Each row is a point on a landscape with many valleys, with its height.
A ball rolls from a point to the lowest of its 2 nearest points, and stops where none of them is lower. Distance is the straight distance between rows; heights are no part of it.
(602) (h 65.0): [100 131 123 203 124 174 153 147 154 143 112 131 124 179 124 133 117 141
 117 109 137 141 123 153 137 107  95 118 143 134 117 169 145 147 128 121
 112 140  98 143 122 119  83 117 114 138 171 110 143  84 172 144 128 117
  92 116  91  94 150]
(70) (h 25.0): [124 160 120  99 164 124 109 158 144 125 153 128 170 119 113  80 140  92
  74 129 158 132 152  63 141 139 170 125 168 155 118 117  99 133 118 163
 157 173 112 133 128 102 118 195 113  71 106 101 154 202 138 125 128 172
 107 146 100 140 122]
(332) (h 32.9): [125 121 168 144 162 171 101 135 140 142 138 143  84 121 140 166  93 160
 123 180 137 152  97 139 132 138 140 122 203 115  79 108  92 139 137 128
 132 150  84 124 119 132 128 130 172 134 135 108 116 107 124 116 127  84
 139  81 110 129 145]
(536) (h 21.8): [154 174 121 108 140 124 130 126 141 116 108 145 195 114 118  86 122  88
  87  76 135 123 180  55 122 134 127 144 135 148 166  97 102 115 105 145
 157 145 129 118 121 107 141 192 109  72  84 126 146 190 141 121 144 144
 133 127 109 145 127]
(530) (h 74.4): [141  85 121 132 115 167 131  45 131 144 110 101 148  87 139 146 136 132
 110  98 126 133 124 115 109  86 100 149 158 108 126  99 124  72 118 142
 147  82 121 114 111 160 158 137  79 118  99 123 105  86 170 123 120 147
 131  80 106 143 110]
(367) (h 28.2): [ 95 123 124 131 122 116 158 139 109 138 123 148 129 150 115 143 176 144
 141 148 105 124 116 159 126 105 117 105 103 143 135 128 151 129 160 145
 131  77 170 175 132 129 142 100 110 136 162 114 140 154  81 158 152 134
 116 157 149 121 132]
(614) (h 33.0): [104 108 107 131 118 136 163 129 146 122 124 127 126 135 140 124 149 104
 148 142 128 123  94 161 107 111 140 123 123 116 122 146 159  90 159 160
 113 101 151 178  96 113 141 115 151 122 123  89 141 158  95 145 129 166
 113 170 134 134 142]
(301) (h 24.5): [154 137 128 130 111 143 132  92 119 100  92 126 161  87 131 127 119 118
 103  86 130 128 173 102  99 128 114 156  95 126 160  93 124 118 117 127
 139 128 147 136 136 137 151 149 123 106  77 143 110 134 156  92 127 155
 144 134 133 142 124]
(113) (h 29.7): [135 107 126  98 123 137 122  99  96 165 110 129 112  96 160 129 112 156
 131 130 100 116 114 140 159  95 165 123 174  77 135 135  97 100 113 119
 131  90 104 108 114 178 139 117 119 122 114 138 109  94 136 126 102 120
 158  87 134 131 114]
(778) (h 9.9): [155  78 124 130  82 156 130 104 124 123 108  99 127 110 137 128 145 137
 141 113 109 118 126 175 136  98 123 150 107 105 133 124 147  90 130 118
 134  95 145 127 109 148 121  94 104 142 113 134 151  70 167 124 106 121
 134 121  97 113  94]
(387) (h 37.4): [132 142 148  82 134  86  67 143 129 118 129 154 141 163 112 141 104 176
 122 126 153 134 166  86 111 135 120 106  88 141 134 105  76 161 127 160
 144 188 123 110 110  95 131 135 129 109 134 180 149 194 117 136 169 109
 180 127 126 132 123]
(1096) (h 28.5): [127 158 101 154 102 156 171 137 167 123 145 138 125 147 125 101 125  75
 160 107 140 139  83 133 118 116 127 127  88 154 138 134 158 138 125 108
  92 165 151 130  92 118 127 137 159 137 120 127 142 100 125 126  89  97
 147 139 115 121 139]
(551) (h 32.8): [109 156 161 150 128 173 137 187 137 130 110 192 101 156 131 160 122 184
 138 155 135  95 132 148 116  88 128 126 135  90 114 126 111 149 164 114
 143 159 107 156  91 120 122 106 167 135 144 140 147 132  86 123 123  94
 136 166 103 122 123]
(203) (h 11.1): [119 169  95 132 129 130 134 125 140 124 128 111 126 134 144 105 138  89
 143 117 126 116 119 126 139 120 148 105 135 145 150 122 132 120 111  99
 110 120 129 142 146 133 167 146 136 145 124 112  94 161  91 148  93 129
 127 159 172 115 163]
(917) (h 43.4): [130  97 109 125 127 116 100 162 151 112 162 161 112 120 133  84 120 115
 119 137 170 121 111 134 134 116 144 129 144  88 127 174 114  97 162 147
 108 195 128 126  74 126 132 124 181  98 125 104 179 171  90 133 111 164
  87 152 103 127  81]
(809) (h 39.2): [ 97 180 130 121 126 129 151 137 115 152 143 170 191 192 123 158 131 159
 138 163 129 119 163 106 118 143  97 127  91 182 134 149 125 195 128 119
 144 133 124 139 129  78 115 135 144 141 177 167 136 148 105 121 163 115
 139 167 150 103 131]
(1044) (h 24.9): [152  92 160  84  99 119  90 139 108 127 141  84 129  83 126 133 122 131
 174 141 108 118 122 154 142 138 157 152 123  73 134 110 115 124 105 111
  99 110 142 103 113 156 150  93 133 115 117 166 129  71 116 131 101  81
 206  84 152 145  98]
(493) (h 28.7): [133 152 141 112 141  93 154 144 100 126 147 145 131 135  99 124 143 122
 130 171 124 140 130 119 144 169 154 116 130 170 156 147 136 157 144 177
 107 134 125 153 140 109 109 125 161 119 176 134 147 137  79 139 173  77
 134 157 151 123 166]
(508) (h 7.1): [133 145  93 157 125 173 152 120 140 130  89 111 118 141 157 121 124  96
 129 100 133 128 126 133 132  95 143 121 131 148 140 126 139  96 107  92
 113 103 119 129 138 141 146 152 123 154 110 100  81 119 154 124  70 141
 109 147 129 121 153]
(32) (h 63.0): [109 148 153 165 145 123  80 167 153 129 132 126  67 151 130 130  94 150
 128 113 127 134 137 140 144 120 112 116 145 127  93 158 114 117  98 133
 118 177  91 130 112 135 111 122 132 160 142 126 112 115 102 161 136  83
 134 114  71 104 121]
(833) (h 36.7): [113 138  83 150 139 159 159 115 147 147 107 100 140 146 160 135 138  95
 157 130 142 127  95 144 124 121 171 132 131 159 102 145 164  64 125 159
 122  97 157 158 134 106 132 134 140 147 109  70 122 139 106 167 110 174
 102 168 139 156 189]
(840) (h 41.0): [143  84 129 130 113 124  94 145 133 100 160 130  98 107 125  91 107 125
 142 124 150 128 129 157 117  98 115 146 131  66 128 151 126  92 128 123
  89 179 134 124  52 151 159 106 171 108 124 140 164 130 103 137 108 143
 124 132  96 133  65]
(360) (h 11.7): [161  81 148  95 152 126  76 150 107 114 137 140  97  82 133  94 115 151
  99 147 153 121 145 123 129 127 156 148 126  86 106 139  97 103 134 134
 119 160 127  95 112 157 118 111 172 116 115 122 155 140 154  88 114 172
 113 142 104 130  83]
(469) (h 31.8): [135 137 108 108 132 104 112 113 132 136 140 115  85 106 159  94  91 116
 128 121 112 111 129 135 143 117 146 136 169  81 155 154 103 116 103  84
 112 133  97 103  96 180 160 144 123 141 113 142 103 134 124 120  90 119
 123 116 136 122 102]
(1111) (h 31.9): [154 115 147 113 129  92 132 165 156 109 155 143 108 127 100 111 131 125
 144 130 153 149 130 135  90 156 113 119  54 135 125 118 136 152 148 129
 108 190 173  95  83 117  96 127 160 125 140 136 182 165 152  88 126 122
 151 139  92 138  65]
(632) (h 24.1): [113 127 152 100 127 121 140 154 126 133 126 143 137 135 108 173 182 149
 152 141 114 132  92 138 107 122 110 113  83 141 126  86 114 158 150 129
 138  89 181 123 137 114 103 110  84 127 145 145 138 138 140 110 183 109
 162 122 126 155 123]
(449) (h 32.6): [101 134  85 135 155 131 184  70 112 140 127 118 138 110 150 145 154  79
 117 119 130 132  69  63 157 148 142 113 178 154 119 108 127 116 138 149
 144 100 132  78 160 128 126 146  93 123 118  97 101 131 144 137 138 165
 122  89 185 164 192]
(978) (h 42.1): [101 121 108 128 127 106 140 129 116 119  96 115 103 129 150 123 131  86
 130  97  88 109 101 125 185 139 141 134 112 144 122 141 162  97  86 142
 168  79 139 104 174 150  81 160  79 177 111 119  99 104 156 168 131 142
 125  95 134 119 156]
(1089) (h 13.5): [145  68 131 137 108 149 141  82 134 140  88 124 144 147 128 173 176 143
 153 114 103 133 121 145 137  60 112 152 104 118 156 107 160 106 141 131
 161  47 146 148 136 141 139 100  75 156 142 138 135  77 163 136 130  92
 128 128 128 120 134]
(461) (h 75.1): [166  97 128 110  99 133 107  54 132 121 140  79 140  72 137 105 124 108
 119  92 124 129 142 118 102 108 106 154 135 109 135  89 112 107 111 107
 131 150 143  85  97 165 175 138  99 116  72 148 103 109 169 127 107 148
 141  97 111 140  74]
(206) (h 19.7): [147 133 148 127 102 169 110 135 149  93 133 130 117 105 134 142 127 121
 149 155 139 122 134 149  86 108 114 152 100 103 112  97 115 126 136  98
 118 168 155 142  95 146 185 118 169 115  91 154 120 132  91 109  82 122
 159 144 122 134  89]
(205) (h 34.3): [159 117 143 143 125  99 162 157 151 101 139 132 134 126 113 134 111 123
 138  88 137 149 142 157  98 153 107 128  51 138 118  89 157 186 131 102
 113 166 193 102 124 107  77 119 133 134 109 142 178 123 193  82 148 118
 163 111  96 135  85]
(782) (h 16.6): [151 123  84 102 120  73 111  65 149 111 158 102 143  71 128  72 110  81
  98  97 155 144 115  94 128 162 137 152 146 116 159 131 143  96 115 130
 126 153 107 119 125 132 167 161 140 113 116 124 123 145 105 130  96 157
  92 108 137 168 103]
(128) (h 58.3): [110 143 105 130 152  80  86 115 178 150 156 131 122 143 143 102  66  99
 117 151 151 155 111  77 146 183 141 131 186 147 116 181 128 105 102 157
 133 171  83  84 129 133 114 196 144 155 112  93  81 144 114 151 121 116
 112  98 107 141 126]
(340) (h 18.0): [100 118 114 128 143 149 139 132  95 186 109 120  82 134 163 145 141 136
 145 155  85  98  89 152 168 112 151 116 173 106 118 148 119  90 135 125
 142  75 125 136 145 153 118  90 110 139 134  77 106 116 128 164 133 148
 112 114 134 133 175]
(443) (h 22.4): [131 178 112 131 131 108 184 169 128 108 172 142 144 135  98 114 149  82
 139 115 120 140 132 130 130 153 126 133  79 197 128 125 144 169 124 133
  77 125 163 155 142  92 103 159 158 134 151 129 151 140  84 138 128 119
 141 145 150 110 145]
(1101) (h 72.7): [139 139 140 146 123 155 134 105 130 148  70 109 131 136 126 140 159 125
 108 112 115 130 138 107 149 115 111 123 124 144 127 113 124  93 104 132
 187  76 104 113 176 135 110 152  74 136 131 115  81  84 184 118 110 135
 113 100 114 146 138]
(957) (h 44.8): [107 156 117 148 130 115 136 137 123 118 111 116 109 137 135 118 132 100
 125  86 104 132 127 107 165 132 104 105 120 158 132 130 125 139  85 103
 124 118 113  96 163 146 112 157  94 162 138 140  96 113 151 149 130 119
 130 109 119  92 147]
(922) (h 16.9): [115 185 106 111 122 136 169 149 166 136 141 132 163 160 121 121 170  79
 160 118 120 122 110 112 133 115 132 103 103 174 138 113 126 137 130 128
 108 122 155 158 134  92 139 161 137 131 149 118 129 164  88 160 117  95
 139 159 151 108 166]
(1031) (h 14.2): [113 148 133 145 142 181 134 145 134 178 104 131  87 148 142 143 161 163
 119 157 124 113  98 145 161 113 153 122 173 124  90 120  84 114 124 114
 148 110 118 127 134 134 106 110 108 123 146  88 114 118 150 127 119 145
 106 121 111 154 146]
(375) (h 23.0): [110 120 113 123 145  97 127 120  99 176 139 128  89 130 149 105 105 134
 133 175 100  95 126 142 158 154 167 130 190  97 127 182 146  82 134 133
 125 104 104 150 140 138 124 102 143 122 127  78 111 127  98 151 135 168
  95 128 144 140 158]
(630) (h 61.0): [ 91 146 118 175 142 109  91 139 171 169 153 138 107 170 130 113  81 129
 131 137 134 138  98 136 165 163 128 121 182 118  97 174 116  98 113 148
 133 179 100 116 105 127 125 142 125 147 127  78  96 131  93 185 153 110
 107 105  94 131 137]
(124) (h 45.8): [114 133 126 142 124 124 107 140  83 108 137 127 109 132 125 140 125 151
 138  98  97 127 148 141 143 123  97 110 109 150 140 155 120 162 112  85
 100 124 128 115 171 140 128  95 105 154 150 176 134  95 128 149 137 101
 116 115 137  77 138]
(171) (h 42.7): [ 94 137  96 175 147 115 166 103 102 131 124 104 150 143 147  94 114  92
 118 116 127 124 133  93 152 153 137 106 174 142 137 177 182 102 145 159
 141 116  82 155 148 126 127 136 120 123 136  91  98 137  96 173 127 156
  76 128 161 121 192]
(844) (h 56.1): [141 164 132 136 152 108 114 132 159 157 139 124 111 144 131  84 104 111
 113 141 135 141 140 106 140 167 130 137 146 174 117 160 141  90 106 127
 139 135  86 117 134 142 124 168 148 148 137  94  81 131 122 120 112 119
 116 131  95 137 135]
(339) (h 73.6): [163 103 139 117 118 144 122  68 123 129  79 107 137 101 120 160 167 134
 112  77 115 117 136 112 123 101  99 144 105 122 135  58 129  90 118 156
 192  73 139 101 159 125 129 132  63 134 105 131 110  89 187 123 136 133
 148  96 122 160 132]
(1024) (h 12.0): [171  72 136 124  64 135 149  99 119 112 128  83 143 126 134 125 140 147
 156  96 105 118 139 172 113  91 109 144  94 101 146 107 133 147 144  75
 108 146 157  95  96 132 129  80 105 146 121 180 175  71 186 122 115  96
 138 125 101  93  64]
(981) (h 71.6): [124 154 116 192 137 177 176  93 142 142  93 107 168 176 135 128 158 114
 114  93 151 147 116  82 133  96 101 121 146 156 125 125 137 110 139 127
 153 103  90 124 132 126 118 141  77 126 155  98 102  85 183 134 113 137
  95 120 126 143 159]
(1086) (h 28.6): [118 107 156 106 138 112 153 165 133 109 144 152 121 114 106 155 149 138
 138 154 129 144 110 133  87 154 118 109  91 119 118 104 124 172 157 124
 125 148 168 116 115 116  96 121 138 122 151 142 156 162 145  79 169 127
 152 140 129 134  97]
(9) (h 69.4): [115 132 101 140 113 164 156  96 155 122 110 115 143 127 128 136 176 109
 127 103 132 136  89 113 114 106 119 116 104 139 110  82 113 132 131 132
 127 119 165 114 122 128 127 138  79 141 119 108 132 141 186 115 122 142
 141 128 116 147 139]
(661) (h 17.8): [128 128 129  74 116  85 109 155 119  95 129 111  79  76 122 107 130 104
 117 134 111 101 122 140 140 162 168 129  99 103 126 101 111 114  97 131
 137 118 177 104 131 131 138 142 121 125  70 125 122 166 130 118 101 176
 152 133 144 151 102]
(1011) (h 39.1): [141 112 132 114 113 107  80 154 120  95 140 147 118 126 127 113 114 152
 132 114 141 110 168 138 106 101 109 132  93 104 148 151 104 132 132 115
 110 172 121 123  95 124 159 101 154 122 133 177 154 158  94 132 111 144
 128 167 114 106  71]
(79) (h 14.1): [157  58 155 110  72 150 105 123 118 103 113  82 160 115 133 163 110 156
 178 107 113 108 173 173 117  91 111 144  92  74 148 115 138 151 108  93
 117 118 155 134 111 120 129  82 114 127  92 225 174  71 147 140 107  83
 186 106 127  85  70]
(993) (h 27.1): [125 112 125  91 122 114 117 115 105 140 121 118 113  92 138 117 125 128
 128 159 105 113 118 131 135 120 166 130 171  87 143 134 117  85 123 152
 128  87 111 148 120 149 154 121 139  96 112 106 118 148 102 124 130 159
 137 129 135 153 134]
(46) (h 38.5): [100 139 101 116 152 101 115 104 159 148 167 119 108 120 156 111  96 105
 115 149 139 142  92 123 148 145 144 103 223 108 116 143 116 119 132 126
 127 139  89 131 118 155 170 172 140 121 109  95  83 177  82 146 128 141
  97 101 163 145 137]
(1000) (h 41.6): [113 155 143 142 169 114 140 124 139 170 140 124 101 141 172 104  77 116
 130 193 139 119 121 125 151 144 177 117 252 130 125 139 116 110 130 141
 152 110  76 149 123 125 141 173 144 116 110  75  65 186  92 167 152 144
  82 135 163 152 167]
(1131) (h 22.2): [149 129 140 138  98 134 106 135 137 113 125 106 111 108 122 124 104 107
 153 146 110 112 155 179 114 111 134 169 106  93 152 143 127 113  94  89
 103 118 137 139 107 146 199 109 150 142  97 150  96  88  83 127  58 115
 138 138 131 138 102]
(637) (h 45.4): [100 106  95 168 134 121 154  98 114 119 128 127 134 139 122 115 119 118
 120 112 123 137 121 126 142 143 117 118 149 119 142 181 181 115 141 146
 111 122 112 145 123 147 133 106 122 119 144 115 138  98 118 144 144 136
  97 118 139 115 168]
(311) (h 16.5): [143  76 125 106  72 116 120 124 109  90 119 120 164 156 128 173 108 163
 169 113 126  95 172 171  95  86  98 137  39 110 150 151 158 161 112 115
 127 116 161 126  98 104 149  93 117 142  90 231 164 105 121 134 126 141
 164 129 142  92  64]
(803) (h 22.6): [143 144 128 117 110 131 133 124 110  91 109 157 189 130 121 138 104 129
 116  89 132 111 195 121  83 121  99 148  52 157 148 132 151 142 114 130
 140 124 142 154 133  99 150 157 120 119  93 168 134 156 123 107 141 171
 143 152 134 113 105]
(176) (h 18.4): [112  81 153 123 124 154 129 136 119 154 116 122 147 143 125 183 177 164
 146 139  95 135  98 165 122  98 104 119 126 111 134 120 130 130 152 125
 143  59 150 148 144 131  95  82  73 132 160 147 146  88 141 133 169  81
 140  95 115 127 127]
(553) (h 27.5): [113 136 149 147 160 113 106 158  90 177 134 146  86 156 125 112 121 173
 109 178 124 108 141 136 167 148 153 124 197 122 114 155 101 130 142 133
 134 138  94 142 143 134 114  96 131 120 161  76 109 140 114 147 158 140
  85 155 122 129 155]
(586) (h 35.3): [ 89 158 155 152 157 143 153 155 128 156 131 163 154 192 125 154 151 157
 128 173 131 128 140 126 107 118 108 117 138 139 124 144 102 194 161 124
 130 143 112 154 114 105  96 114  98 125 195 136 136 160 117 125 162 111
 107 167 138 130 130]
(8) (h 36.5): [137 130 124 136 123 118 149 152 117  97 118 128 116 112 110 139 139 121
 123  96 134 132 112 131 140 169 114 142  76 160 124  93 146 164 123 121
 120 129 179 107 170 116  65 118 118 137 118 139 170  87 177 107 168 114
 142  91 104 115 133]
(1030) (h 19.8): [126 109 124 103  96  92 120 126 103  99 121 156 182 162 116 166 103 165
 140 118 126 107 179 138  88 109  94 129  52 133 151 174 162 148 123 150
 139 115 131 144 103 101 152 131 132 126 112 203 158 158  79 125 153 163
 148 147 153 104  86]
(821) (h 4.5): [159 132 108 137 101 201 142 121 133 139  67 115 111 137 163 157 133 115
 146 118 111 103 138 167 138  76 156 146 107 123 145 123 138 115 108  85
 130  95 138 146 164 130 138 102 139 160 104 115 107  85 157 121  50 113
 100 164 141 114 137]
(962) (h 70.5): [105 147  97 168 137 193 180 106 153 142  81 106 156 171 147 139 164 115
 132 103 153 136 107 132 100  65 120 115 115 142 106 118 133 129 152 114
 114 100 131 137 113 112 118 128  66 141 159 108 128 135 183 130 100 148
  98 165 147 142 171]
(944) (h 67.9): [117 132 119 144 121 112 177  95 170 131 127 124 161 156 104 121 162 102
 141  86 121 149 114 109 100 101  89 112  89 151 143 113 145 138 139 132
 138 134 140 125  99 124 109 143  74 128 151 135 147 138 146 119 164 103
 140 131  96 144 115]
(174) (h 16.7): [148 102 156 117 102 142 112 144 146 124 140 132 147 123 122 171 132 159
 172 174 128 135 136 171  69 132  96 143  93 100 120 119 127 154 159  83
 113 129 162 140 105 116 145  84 167 125 124 169 149 110 110  89 117 100
 164 136 131 120  70]
(954) (h 54.3): [132 137 153 162 159 125 105 147 145 139 145 118 118 127 112 118 106 138
  94 140 155 163 137 129 119 173 105 134 144 182  79 133 136 137 110 113
 130 142 101 131 171 128 110 143 140 152 138  89 102 111 159 102 120 128
 102 118  91 124 149]
(138) (h 21.7): [150 117 128  88  86 109 120 120 104 111 119 102 106  94 119 129 137 108
 158 125  98 117 116 150 153 144 153 147  91  93 145  78 117 125 104 125
 123  99 173 103 143 152 140 104 116 127  94 135 111 102 138 131 119 122
 183 106 157 150 120]
(467) (h 39.8): [ 95 114 101 169 145 166 174 100 123 141  84 111 147 160 168 148 125 108
 129 126 127 124 112 109 145 124 149 121 168 138 123 157 168  71 129 173
 144  83 101 160 148 127 115 134 106 132 121  77 102 122 140 164 113 169
  96 132 143 140 199]
(77) (h 49.9): [125  72 143 145 136 135 145 137 109 105 110 133 148 110 127 151 107 159
 121 137 110 118 172 161  96 100 109 127 136  80 136 181 172 137 147 130
 100 106  99 181 115 145 123  89 150 113 120 153 161 110 132 101 122 127
 119 141 126  98 134]
(221) (h 11.4): [130 131 147 118 118 186 124 156 108 157  75 157 117 140 135 153 157 186
 118 140 116  96 143 153 132  89 137 121 134  96 126 121  84 138 141 107
 140 112 111 133 136 120  98  95 121 111 148 124 147 117 156  99 112 142
 119 157 109 133 121]
(557) (h 31.5): [ 93 146 142 184 158 152 145 170 106 171 132 158 115 172 121 132 145 174
 121 185 130 126 122 135 151 136 134 118 176 137 115 152  98 163 165 140
 111 141 118 152 131 117  91  81 103 123 191 105 120 120 125 143 172  97
  80 138 125 126 172]
(220) (h 28.4): [131 130 155  87 169  99  82 152 134 105 164 131 128 123  92  97 117 120
  74 158 155 150 147  88 148 167 163 124 159 150 103 116 103 144 133 190
 151 184 109 132 142 106 122 164 152 103 133 116 155 217 115 137 148 143
 114 157 128 135 118]
(235) (h 35.9): [ 99 136  76 122 138 127 141  81 135 133 143 124 122 112 152 103 123 104
 116 114 140 135  77 109 150 134 147 100 178 122 112 134 115 116 133 130
 122 133 105  95 119 145 143 147 103 115 122 110 116 142 131 139 120 164
 116 105 143 135 145]
(887) (h 47.9): [114  85 128 160 133 120 127 106 143  97 143 124 137 130 114 129  90 119
 125 122 136 155 123 135 101 122 114 123 154  98 143 167 169 131 125 142
  78 160  99 161  94 141 132 124 157 126 133 142 157 124 123 119 133 113
 128 112 117 113 150]
(160) (h 28.3): [117  97 163  98 113 155 105 171  93 128 128 123 103 104 145 156 134 168
 163 149  93 109 108 172 128 108 146 118 124  72 112 106 112 121 135 123
 127 113 143 141 116 146 118  87 138 115 129 157 151 103 103 137 129  91
 195 102 133 122 122]
(481) (h 26.7): [142 147 120 139 146 128 140  93 117 111 124 116 156 104 130  93 116  98
  88  92 153 131 134  75 121 149 134 138 138 149 136 114 154 116 123 117
 143 126  98 119 163 145 135 166 143 113 106  98 107 121 159  90 106 161
 128 129 145 133 158]
(550) (h 42.9): [118 148 126 130 124 107  95 147  82 136 143 150 148 160 114 172 119 187
 131 150 129 129 165 124 130 145 100 125  98 177 142 162 129 172 133 118
 123 117 127 125 172 111 136 106 140 147 162 181 130 110  80 137 167  99
 121 133 151  93 133]
(834) (h 33.9): [140 149 158  94 136  70 124 149 129 116 149 163 150 148  91 144 111 148
 139 154 133 148 142 106 108 154 127 115  80 146 153 123 128 168 144 171
 112 154 126 143 101  84 110 138 152 122 163 171 156 177  81 125 182  71
 170 156 139 135 118]
(37) (h 14.5): [157 111 137  88 129 106 105 148 119  98 121 133 110  89 115  83 127 136
  89  98 133 119 135 115 135 158 143 130 102 106 125 100  94 124 123 137
 134 168 165  85 116 131 117 135 127 103  84 137 153 158 182  93 132 176
 146 125 119 136  87]
(597) (h 39.0): [134 140 110 128 121 112 157 127 121 112 112 108 114 106 115 116 146  93
 119  99 123 120  99 111 171 183 141 142  86 159 122  92 149 109 103 146
 159 101 181  97 165 125  88 147 109 145 103 104 137  97 163 123 142 147
 145  98 116 145 148]
(972) (h 30.7): [131 126 161 114 117 174 121 149 123 139 116 162 101 121 141 186 105 176
 140 157 123 122 123 133 114  90 140 115 164  87 116  99  83 138 140 128
 134 139  96 136 103 145 131 123 158 112 125 147 131 112 111 113 128  86
 174 106 116 124 125]
(968) (h 31.4): [148 120 143  79 164  64  64 102 118 100 156 130 123  96 111 103  95 113
  77 136 139 154 151  90 137 149 163 145 162 119 143 121 108 148 126 174
 125 159  80 127 157 137 148 160 158 116 122 141 119 181 117 130 150 119
 116 137 163 137 130]
(329) (h 37.0): [152 105 142 104 152  75  65 169 106  97 166 164 101 118 105 117 115 170
 116 138 156 143 164 134 112 136 114 131  92 135 114 155 111 151 150 128
 102 171 118 114 138 123 134 100 173 141 154 148 159 168  88 134 125 155
 107 163 148 105  78]
(1007) (h 2.1): [154 150 115 136  81 185 144 129 134 116  91 143 149 130 132 159 129 137
 144 118 120 119 148 151 115 103 130 138  67 141 145 113 137 163 123  89
 133 118 156 134 152 117 139 112 137 146 102 143 131  89 154 107  86 106
 126 147 126 100 114]
(287) (h 29.3): [137 145 105 141 150 140 193  76 103 127 119 134 153 112 137 129 158 106
 109  92 153 123 114  65 135 151 149 122 143 140 150  87 137 144 156 134
 138 111 138 106 167 125 111 144 125 106 115 100 122 107 170  89 136 152
 134 107 173 155 171]
(25) (h 26.1): [146 175 111 131 105 146 172 162 136 111 131 160 134 143 119 123 135 104
 149 108 119 113 146 142 122 128 132 136  49 165 131 118 139 164 126 103
  94 148 176 124 125 114 121 131 158 139 116 140 153 126 132 108 106 119
 164 150 133 112 131]
(623) (h 64.0): [114 143 129 176 118 168 118 162 160 139 120 114  80 149 137 120  98 129
 128 105 125 125 121 178 138 103 105 122 132 131  94 146 135 110  89  94
 129 150 111 133 127 134 113 137 131 160 133 118 114  92 144 137 107 128
 103 118  73  95 125]
(229) (h 45.9): [111 157 148 113 137 107  97 119  87 136 131 148 143 140 118 136 140 170
 109 143 120 128 155 112 124 149 117 108 127 147 133 125 107 154 130 130
 161 127 100 123 167 123 142 133 116 122 149 154 107 144 111 132 156 130
 130 157 154 120 144]
(510) (h 35.6): [138 128 153 119 150 134 128 115 140 174 145 125 108  98 155 171 106 124
 140 182 124 146  89 121 131 153 126 131 221 125 105 104 108 118 129 107
 130  92  98 101 140 153 149 149 164 150 119 101  73  94 127 105 123 103
 136  75 144 144 154]
(24) (h 50.1): [122  90 138 117 157 124  96  83 107 139 155  88 128  63 136 144 127 127
 117 114 117 151 109 103 128 175 102 143 186 106  99 104 140 128 123 117
 128 105 118  90 169 141  97 126 114 139 131 136 114  80 164 107 152 122
 135  54 142 131 132]
(517) (h 23.6): [110 138 119  85  85 103 116 142  94 120 113 158 149 160 118 148 148 163
 144 123 112 101 148 149 116  93 111 105  69 143 149 131 132 138 133 152
 158  96 148 152 130 104 140 113 116 130 130 160 141 169  66 172 148 155
 139 172 153 120 121]
(724) (h 25.3): [142 155  95 140  85 119 136 118 165 112 147 110 118 132 105  85 138  83
 166 115 140 139 114 160 123 106 130 139  92 127 151 138 150 109 121 112
  98 144 150 137  90 126 189 123 152 126 112 131 118 113  82 143  68 117
 124 138 126 152 114]
(317) (h 48.1): [124 103 149 111 135  93  98  98  98 111 144 112 134  91 112 140 137 148
 113 111 117 142 130 115 115 151 104 118 140 119 125 105 136 133 126 140
 133 111 106 126 150 141 142 117 116 125 137 155 104 118 131 125 160 109
 155  97 157 119 141]
(811) (h 38.4): [128 182 136 135 155 108 134 143 151 170 159 114 122 155 121  84 120 112
 129 187 144 125 125 122 158 175 167 115 205 163 106 135 117 117 133 145
 142 139 112 161 136  93 148 163 165 117 146  71  94 168  74 164 141 120
  87 168 145 141 158]
(186) (h 34.2): [145  96 151  75 170  64  53 129 116 104 182 121  88  92  93 107 123 147
  93 157 145 154 133 128 134 157 138 143 131 106 103 130 105 133 138 142
 106 152 119 119 136 137 147 118 172 129 153 142 132 173 100 130 142 139
 118 131 164 132 108]
(132) (h 19.1): [179 149  95 103 110  90 115  96 159 106 143 120 182  78 105  85 124  69
 100  71 148 138 154  63 113 138 135 155 116 125 192 108 138 110 129 148
 145 159 137 122 119 111 179 173 128  66  98 136 144 166 106 119 120 136
 117 121 133 175  95]
(727) (h 66.4): [102 127 137 172 144 130 186 135 165 134 127 140 157 176 129 140 128 107
 135 113 131 157 118 136 100 109  93 118 107 150 125 138 171 177 127 110
 110 136 119 152 120 123  83 127  99 136 172 130 143 114 159 108 151  87
 119 127  90 105 132]
(1092) (h 52.3): [110 109 139 160 148 126 114 113 122 120 154 109 135 100 122 142 122 123
 116 134 145 172  96 101 122 193  89 135 154 157 107 126 151 141 124 125
 124 129 127 104 182 135  92 127 122 144 151 112 106  85 149 120 165 109
 102  76 114 122 155]
(1003) (h 8.9): [142 112 152 119 141 169 113 171 123 126 121 150 100 117 129 128 144 165
 109 149 147 120 122 141 126 134 146 129 131 113 100 133  99 137 149 117
 136 153 125 111 124 127  89 106 150 114 139 109 163 115 171  76 110 157
 113 134  99 125 104]
(320) (h 34.1): [122 180 144 131 153 115 138 165 124 155 160 141 127 167 101  94 162 133
 123 186 139 124 142 110 148 162 149 116 149 180 116 133 110 150 146 150
 129 144 138 161 136  94 109 138 155 109 180  91 134 168  84 146 154 125
  92 186 125 120 149]

For each start below, name the point where the ball stops.
(8) | (778)
(840) | (782)
(510) | (1003)
(809) | (1003)

Call two points neighbours if one is among the 2 nearest of the other. Go from one point of each pair to the other, from neighbour to neighbour, staying as low as possible. Name the highest point that can't be avoided.
(778) and (174) | (1086)
(1007) and (174) | (1096)
(1007) and (493) | (1000)
